Each row is a point on a landscape with many valleys, with its height.
From any point a ball rolls to the lowest of the 2 points nearest to it. It stops when none of these is lower. Distance is the straight distance between rows; heights are no part of it.
q_533 h=725: [ -7 -14 -27  40  -8 -51  -6  17 -26  38  29 -44  10  54   4  22 -14 -37
 -14  17  20   8 -42]
q_431 h=57: [ 56 -12  15 -17   8   1 -13  24 -20  15  28   5  43  16   2  13   9 -14
   1  -8  27 -37  45]
q_91 h=616: [-40  10  14  12  11 -35 -33 -51 -46  -6  40   2 -22  11 -16 -12  11  35
   0  59  -8  -5  25]
q_29 h=511: [-29  36  50 -15 -65  -7   4  28  24 -24 -22  18   2 -42 -22 -14  -2 -11
  36 -27   3  18 -14]
q_824 h=514: [ -1  12  34  -2 -26  16   3  11  66 -44 -30  11  69 -23 -11 -14 -13  38
  21  10  23  34 -10]
q_23 h=494: [ -9 -22 -59  43  19  -2  -2   1  10  10 -34  17  16  -3  -7 -14  22  37
  20  51 -10  43 -25]
q_383 h=591: [  6 -35  10  41 -33 -29  12  -3  28  11  -6 -23 -14  35  47  17   2 -10
 -34  40  46 -38  12]
q_546 h=460: [-42  13   5 -29  18  58  19 -24  55 -17  -1  27 -24 -78  39 -21 -10  11
  51   0  12 -41 -10]
q_401 h=304: [ -1 -14  36  19 -18  -7 -21  36  50  -9 -57  31 -31  25  14  -6 -11 -10
 -20  -4  40  34 -61]
q_471 h=525: [ 21   8  30  15 -22 -20  -1  22  12  -7 -25  34 -31 -18 -31 -16  38  28
  -2  -4   6  -3   1]
q_637 h=533: [  6  -3  15  23 -22  27  13  34  77 -21 -60   1  66  16   8   1 -33  14
  15   4  20  48 -44]
q_513 h=367: [  9  -7 -49  42 -29 -43  25  20 -31  21 -15 -12 -11  38   6 -19  36 -23
  -5 -30 -52  -4 -21]
q_758 h=695: [-25   3   6  -4 -26 -22 -11  10 -38  20  16 -48   4  44  -3  14  -6 -47
  15   9 -17   0 -18]
q_380 h=232: [ 15  -5  29  18 -42 -19   3  43  20 -25 -13  14  20  26   2  -4 -19  18
 -38  -2  35  31 -30]
q_357 h=357: [ 21 -16   9 -25  36  34  16  -2   6  -5 -19   5 -54   4  26   5   8 -34
 -26 -36 -27 -38  22]
q_316 h=408: [-37  36  16  -6 -20  -1  -9  30 -22  -4 -19   0 -35 -16 -12  -9 -23 -50
 -11 -33 -25  61 -40]
q_781 h=387: [  5  -5   9 -18  32  16   4 -19  -6 -17 -25  40 -54 -48  18 -29  22 -24
  -5 -35 -50 -30  48]
q_435 h=406: [  6 -37 -10   5  34   6  -7  26  -1  12 -17 -16 -26  28  26  14  -2 -35
 -47 -23  -6 -37 -24]
q_588 h=760: [ 11  -5 -61  46 -17 -38 -14  22 -24  63  20 -22  37  31 -10  13  28  -1
  16  28  26   4 -39]
q_218 h=473: [  1  26  65 -34  13  20 -40  31 -16 -12   4  34 -24 -53 -26 -10  -1  -6
 -28  -1   3  28  25]
q_847 h=589: [ 24  34  28 -18 -20 -10 -16 -15 -31   1  60  32  28  -5 -47  13 -11  60
   7  27  24  24  46]
q_109 h=263: [ 40 -27   2 -11   9 -33  -2  35 -45  14  44   8  39  25  24   3  26 -24
 -16 -14 -42 -41  45]
q_501 h=301: [ 58   8  -4  -7  26  34  28 -23  -2  -7  -6  -5 -53   3 -22   2   1  -5
 -21 -31 -10  -1  35]
q_613 h=747: [ 47 -10 -27 -20  10  38  22  -1   0  15  38 -71  20  44 -15  51 -42 -29
   3 -10  37  -9  11]
q_778 h=531: [  7  22 -13 -10  11  58   2  21   1  36  -7  -7 -61 -66 -22  -1   5 -36
  13 -11  -7   5  -7]
q_538 h=814: [ -3 -41 -68  40   5   4   9  -4  21  48 -22 -13  26  17  26   2  41  20
  46  50 -12 -36 -22]
q_322 h=288: [ 13  -9   7 -29 -10  34  39 -56  47 -61 -19 -11   6  35  27   2 -56  16
   1 -28  28   1  15]
q_675 h=327: [-23  -4   0  27   0  -4   5 -21  32 -48 -20 -22  39  32  15 -17 -42  22
 -30  18  -6  54 -42]
q_413 h=505: [-51  -1  22 -26  36 -27 -27  18 -27 -36  32  22  22 -31  -9 -14 -25  16
 -56 -21 -51  28   0]
q_591 h=503: [  3  25  64 -14 -12  -7 -19  14   5 -31  -9  59 -31 -47 -41 -18  14  43
 -14  -3  12  18  28]
q_974 h=405: [-12   9 -55  15 -15   3  20 -21 -22  28  -5 -43 -17  14 -10  -3  25 -25
  26 -12 -39 -13  -9]
q_244 h=297: [ 54 -12   7  14  14   7 -18   6  11  27  17   7  19   3 -10  12  24  15
 -12  26  61 -50  29]
q_162 h=850: [-19 -13 -34  19  21  12  16 -24  12  29 -28  -9 -62  16  30  -5  43   7
   6   5 -28 -43 -28]
q_505 h=835: [ -3 -35 -68  42  24 -17  -6  -3 -14  54  -8 -18 -11  24  22  -1  45 -13
   2  15 -23 -42 -30]
q_481 h=296: [  1   8 -22  -7 -61 -18  22  57  -6  12  -5  14  57 -14  -5 -12  33 -10
  32 -48 -29  -5  -4]
q_400 h=579: [-48  -9 -24  -7  26 -15 -22 -33 -53 -21  24  21 -10 -34 -37  -9  20  46
  -9  62  -4  20  23]
q_58 h=508: [ 17  17  42 -23  10  47 -11  30  10   6 -25   8 -55 -41 -17   5   0 -36
 -21 -17   8  10   3]
q_268 h=223: [ 41   4 -28  -5  10  22  55 -63  18 -39  -6  -7  -2  20  -1  -4 -21  18
  -8 -40  -2   1  32]
q_199 h=459: [-10  -2  -6  -8 -14 -15  19 -13 -19 -36  33 -56  18  46 -17   7 -51 -13
 -23 -10  -3  29  -3]
q_271 h=540: [-43 -18 -27 -11  72   9 -28 -33 -32 -15  10   6 -38 -50 -22 -10   7  11
 -27  34 -23  -6  24]
q_489 h=255: [  5   6  -9 -13 -19   7   4  54  -7  -2 -12  -3  37 -13  -5  -5   0 -32
 -15 -53  -5  13 -12]
q_141 h=386: [-37   4   0  -8 -44  -4  29 -21  12 -63 -14 -40  25  36   8 -15 -47  -7
 -13 -25 -11  40 -23]
q_682 h=470: [ 10   5  47 -17   0  21   4 -29  71 -13 -24  19 -14 -11   4  19   7  31
  39  15  50 -42   2]
q_302 h=550: [  7 -14  31  37 -40 -38   0  22  16  15 -27  11 -19  23  15 -11  29  -4
  -5  16  18 -35 -15]
q_460 h=671: [-44  11  33 -31   8 -11 -34 -13 -38   3  27 -29   2   1   1   0  -5 -43
  11  25 -30   1  13]
q_454 h=532: [  6  16  43  -4 -27 -27 -25 -15  -7   9  27  39  18  -9 -33   5  18  48
  42  47  46 -20  37]
q_283 h=444: [-24 -11 -66  16  15   2   2 -20  -7   1  -8 -23  24  -9  -4 -12  14  13
   4   4 -24  18 -22]
q_98 h=439: [ -8   4  25 -37  38  41  21 -20  50   0 -18  28 -30 -25  48   8  16  21
  30 -19  24 -61  13]
q_18 h=445: [-10   5  34 -39 -10 -26 -25  -5 -52   1  35  62   5 -27   4  -8  17  17
  19  10 -51  -7  59]
q_653 h=436: [-40  33  48 -21 -18  -2 -43  50 -26  13   0  25 -20 -38 -14  -6  -3 -28
  -7  -2 -14  37 -22]
q_233 h=650: [ 24 -33 -35  46  18 -15  21 -19  14   4   8 -34   2  30  26   7  -2   3
 -50  17   9 -21  -8]
q_843 h=476: [ 11  15  13 -14 -20  -9 -19   2 -33  37  19   5   5  -9 -26   5  37  -5
  60  27   8 -21  41]
q_442 h=501: [-19  -7 -30 -29  77  44  -7 -35 -13  12  31 -17 -31 -45   8  11  -4 -18
   1   4 -27 -25  26]
q_829 h=420: [ 12  -3 -12  18   2   2 -17 -13  -8  32   0  -5 -16   0 -22   3  40  14
  14  32  22 -35  13]
q_593 h=345: [  6  15   9 -37  24  32  12 -76  10 -37   4  -6  31  -6  12  15 -63   9
  11 -24  30   1  33]
q_249 h=404: [ 18   2  20 -20   8 -10   8 -28 -16 -10 -22  60 -32 -67   8 -17  11  -9
  53 -22 -27 -33  62]
q_989 h=381: [ 11 -47 -13   0  14 -20 -15  79 -13  13 -17  -6  -5  41  24  13 -17 -68
 -37 -46  -2  -1 -36]
q_370 h=322: [ 15 -17  -3 -19 -40 -16   7  90 -29   0   2 -13  19  36   7  16 -30 -48
 -19 -58 -26  33 -23]
q_684 h=495: [-19  19  52 -27 -40   8  -3 -10  49 -30 -22  11  27 -21  -8   0  -7  -2
  41  -6  38 -11   4]
q_196 h=521: [-42  14  -2 -12  16 -22   3 -15 -26 -40  36 -30  28   3 -26  -9 -38  11
 -34 -15 -31  45 -10]
q_833 h=346: [ -3   4  -3  42   4 -26 -12   4  13  -4 -31  21 -41  27   0 -18   2  -1
 -36  -3   3  54 -58]
q_226 h=558: [  2 -18 -33  56  41   0 -24 -13  28  24  -6 -12  12  15   8  10  -7  28
 -18  60  27  31 -41]
q_664 h=477: [-14   3  35 -26   8 -20 -23  13 -35 -32  30  58  -7 -24  -2 -14   4  26
 -46 -17 -67   9  34]
q_476 h=421: [ -7  14  54 -17 -24 -41  -8  -9 -25  -2  -6  50 -34 -28  -2 -19  37  -1
  52   3 -38 -26  50]
q_951 h=790: [ 24 -11 -68  34 -12  14  10  16  24  62 -19 -27  35  22   1  16  31  -1
  39  13  22  -8 -44]
q_774 h=382: [-48  31 -10  17  -9 -38 -16   1 -27   0  -3   8 -38  18 -16 -15  -8 -12
 -14 -17 -30  74 -61]
q_363 h=647: [-39  37  53 -22  -9  -7 -32 -32 -27 -15  20   6 -16  -9 -23  -9  -6  11
  11  30   4  17  22]
q_871 h=259: [  7 -23  20  33  -7 -15  12  20  37 -51 -34  20  28  24  38 -27 -23  27
 -57   2  -4  35 -23]
q_877 h=745: [ 42   5   0  12 -18  -2   3   2 -23  28  48 -55  18  44 -24  38 -16 -21
  -1  30  51  -4  19]
q_537 h=329: [  9 -15 -63  22 -36 -30  31  28 -10  14 -23   6  31  -2  -2 -26  51   4
  27 -28 -46 -10  -2]
q_532 h=660: [ 30  23   3  20 -34 -23   4   4 -23  17  67 -14  35  24 -32  23  -9  41
 -19  29  34  18  15]
q_875 h=618: [  6 -14 -39  27  14  16   0 -15  31   6  11 -49  73  27  10  11 -19  23
  -3  41  26  10 -28]
q_568 h=474: [-42  21 -28 -26  36  63  17 -36  18  -1  17 -13 -34 -46  27  -5 -13   0
  19  -7  -5 -18  -4]
q_362 h=413: [ 24  20  -2 -40  34  48  49 -37  17  13  -5   6 -40 -17  37  19 -10  -4
  41 -39   1 -38  29]
q_470 h=388: [ 43  15   1 -37  33  43  25 -56  -4   2 -10  16   9 -45  17  19 -42  14
  38 -36  19 -23  48]
q_76 h=677: [ 24 -23 -40   0  29  35  16   5  32  19  24 -64  42  39  10  44 -26   2
 -21   7  51 -19 -34]

Where does a ball stop that starts at each point below?
q_29 -> q_380
q_613 -> q_489
q_196 -> q_380
q_533 -> q_268
q_271 -> q_268
q_778 -> q_268
q_162 -> q_489
q_682 -> q_268
q_532 -> q_431

Call two points neighbours if one is among the 2 nearest of the other. Go from one point of each pair to the other, from neighbour to neighbour, staying as low as possible. Name the highest point that can't be avoided.
q_431 / q_268 -> q_18
q_489 / q_218 -> q_29
q_268 / q_489 -> q_435
